Each scene shows the same named points in several views. A view is turned or mirrored, and shifted as a whole, has a little noise and may leave points out.

Scene 1
View 1
Z68: [ -8 -31 -12 -23 -44 -27  23   5  -5  -2 -10  -7  22  15  26  12   8  24
  21  51]
Z536: [-18 -10  -7 -12 -22 -17  11   4 -25 -16  -7 -11  27  -4  33  15  -3  27
  21  28]
Z460: [-11   1  -6  -7  -8 -18   7  25  -9 -13 -13  -8  18   3  27  -6   3  29
  18  18]
Z344: [-14  -3   2   3  -9 -20  10  12  36  23  -3   2   0   7  10 -21  30   8
   6  16]
Z246: [-41  -8   8   1  -4 -17   4   6  -3   3   8 -10   0 -18  33   1   9  16
  22  17]
Z926: [-26   9  -2   4 -11  -2   2 -40 -19   0   4  -6  40 -18  19  23   7   2
   1   1]
Z254: [-12 -38  -9 -24 -42 -33  25  21   2   2  -9  -7   7  16  32   6   9  28
  30  57]
Z505: [-12  -7  -5  -6 -16 -20  11  14   8   2  -9  -3  14   7  20  -7  13  19
  13  22]
Z332: [-14 -30  -4 -10 -39 -28  20  -8  27  27  -1   1   5  14  14   1  28   6
  11  42]
Z476: [-25  14   2   8   4  -8   0  -3   2   2   1  -5  18 -14  18  -4  12  10
   6  -2]
Z940: [  1  -9 -18 -19 -30 -18  14   9 -29 -24 -20  -9  45  13  28  15  -6  32
  17  32]
Z788: [-38 -21   8   2 -27 -17  12 -41  25  38  16   1   4 -12  15  12  30 -11
   5  26]
View 2
Z68: [-11  -5  -3   2  -1   8  12   2  21   4  11 -28 -45 -50   4  13  -2  -9
 -47  -7]
Z788: [ 18   3 -22 -27  -9  10  49 -33  14 -10  12 -11 -31 -18  38  -7  -6 -41
  -2 -17]
Z940: [-18 -12  -8  12 -17  -7  -8  11   8  13  -4 -32 -31 -46 -27  18   9   0
 -36   9]
Z460: [ -2  -1  -5  10 -11  14 -11   1   3   0  11  -7  -4 -41 -22  13  10  -1
 -16  -8]
Z344: [ 21  -2 -19  -1  10  26  26 -14  15  -1  29  15  -2 -49  10   8   4 -21
   4 -22]
Z332: [  8  -5 -14  -9  10  17  38 -14  27   0  24  -9 -38 -52  27   7  -4 -25
 -25 -18]
Z254: [-12   4   5   3   8  22  10   1  24  -5  20 -23 -47 -55  14  14  -7  -6
 -56 -19]
Z476: [ 13  -1 -19  -5 -20   8   8 -17  -3  -4   6   0   7 -21 -11   2  11 -20
  14  -7]
Z536: [-11  -1  -3   1 -22   3  -7  -1   3  -2  -1 -27 -24 -27 -16   9   6  -5
 -29  -1]
Z926: [  5  -9 -28 -17 -38 -16  20 -20  -5   4 -13 -24 -15  -7  -8  -3   9 -28
  10  10]
Z505: [  4  -3 -11   4  -3  15   8  -4  11   0  16  -5 -13 -45  -5  11   6 -11
 -13 -11]
Z246: [  6  13  -1  -8 -18  21   1 -19  -1 -18  10  -9  -4 -14   4   0   3 -15
 -10 -21]
View 3
Z536: [ 47  -1 -15  32   0   7 -20  -8  29   4 -17 -13  20  24  28 -17  -2  -6
 -24 -14]
Z332: [ 30  -7   4  18  32  17 -25   6  20   2 -17 -29  18  -4   2  14  -5 -26
  33   1]
Z254: [ 46  -9   6  45  28  18 -30   0  14  16 -22 -27  16  13  26  -7 -19 -40
  -2  13]
Z68: [ 53 -10   3  33  23  20 -30 -10  24  16 -22 -25  24  15  23  -2 -11 -27
  -3   6]
Z344: [ 24   1  -4  21  26 -18 -10  23  21 -15 -19  -3   9  -8 -12  -2  -8 -21
  38 -18]
Z246: [  7  11 -23  32  -9   0 -11  19  18 -13  -6 -15   2   9  21 -16   3  -6
  -7 -21]
Z460: [ 49   0 -12  39   7 -15 -14   5  26  -5 -22   5  14  18  16 -25 -12 -13
 -11 -18]
Z505: [ 42  -2  -7  30  17  -8 -16   7  26  -5 -21  -3  16   9   6 -11 -10 -17
   9 -14]
Z788: [  0   5 -12  -2  12  23 -18  11  25 -10  -5 -40  15  -9   0  23  19  -3
  35 -16]
View 4
Z254: [-24  10  -3   3 -15 -16  17 -23  62  40 -18  30  -1  18 -41   9  43   7
 -29  26]
Z344: [-17   0  19  11  23  -6  12 -11  12  19  -8  12 -23  -2   2   6  31  29
 -12   5]
Z476: [ -8  10   1   7  -1  -5  16  -4   7  16 -15 -10 -17 -27 -16 -12   5  18
  12  -4]
Z68: [-10  11  -4  -5 -14 -14  19 -22  55  36 -18  27   2  18 -42   3  30  -5
 -19  24]
Z788: [-14  -2  16  -5  -1  -1 -25   8  24  39  -3  28 -28   5   6  21 -10  12
  15  24]
Z536: [-10  18 -15   0 -27 -13  23 -16  42  29 -23   1   0 -11 -50 -12  14  -1
  -2  11]
Z940: [  6  20 -14  -7 -21 -16  41 -28  45  23 -28   5  15   4 -58 -17  22 -17
 -12  11]
Z246: [-30  12  -5  11 -18  -9   4  -2  29  31 -13  -1 -19 -27 -26  -1  16  26
   5   9]
Z926: [ 11  11  -4 -11 -17  -5   5   2  14  25 -18  -5 -10 -19 -24 -13 -25  -9
  31   6]
Z505: [-13   8   3   5   2 -10  23 -17  28  22 -16   8  -8  -4 -25  -5  29  13
 -12   8]
Z332: [-14   1  15  -2   7  -7  -2 -11  38  35  -9  37 -15  23  -8  18  24   9
 -15  24]
Z460: [-13  15  -6   9  -7 -13  35 -20  28  19 -21  -5  -2 -15 -39 -15  31  13
 -11   1]
View 5
Z926: [  8  23 -40  -2 -31 -19  19 -26  -4   6  17   8  12  -7   1 -48 -14 -24
 -11  46]
Z940: [-23  11 -33 -47 -22 -26   9 -47  -7 -18  22   9 -19 -26   0  -3  19   4
 -21  53]
Z476: [ -4  18  -5 -17 -16 -14  14  -1   6  -2  11   5  13 -11   9 -38  -3 -30
  -5  24]
Z460: [-20   8  -4 -46 -10 -19   6 -16   1 -18  17   5  -8 -22  11  -9  14 -13
 -12  31]
Z246: [ 11   8  -2 -32  -3 -24   4   0 -14  -5  19  -1   0 -16  26 -22 -11 -30
  -1  32]
Z536: [ -5  12 -25 -40 -14 -30   9 -29 -15 -11  22   2 -13 -23  12 -12   4  -9
 -10  48]
Z332: [  1 -19 -15 -51  -8  13 -21 -32   1 -19  36  20   9  -6  39 -15 -27 -29
 -37  28]
Z68: [ -8 -10 -27 -60 -11 -10 -11 -45 -12 -22  34  13 -14 -19  25   0  -5  -9
 -30  47]
Z254: [ -6 -16 -16 -72   0 -11 -18 -38 -15 -26  35  10 -17 -23  35  10  -4 -10
 -28  43]

In a view up to two points have been moved. Name them for each view, in the order of its rows, or write none.
view 1 | none
view 2 | Z254
view 3 | Z246
view 4 | none
view 5 | Z460
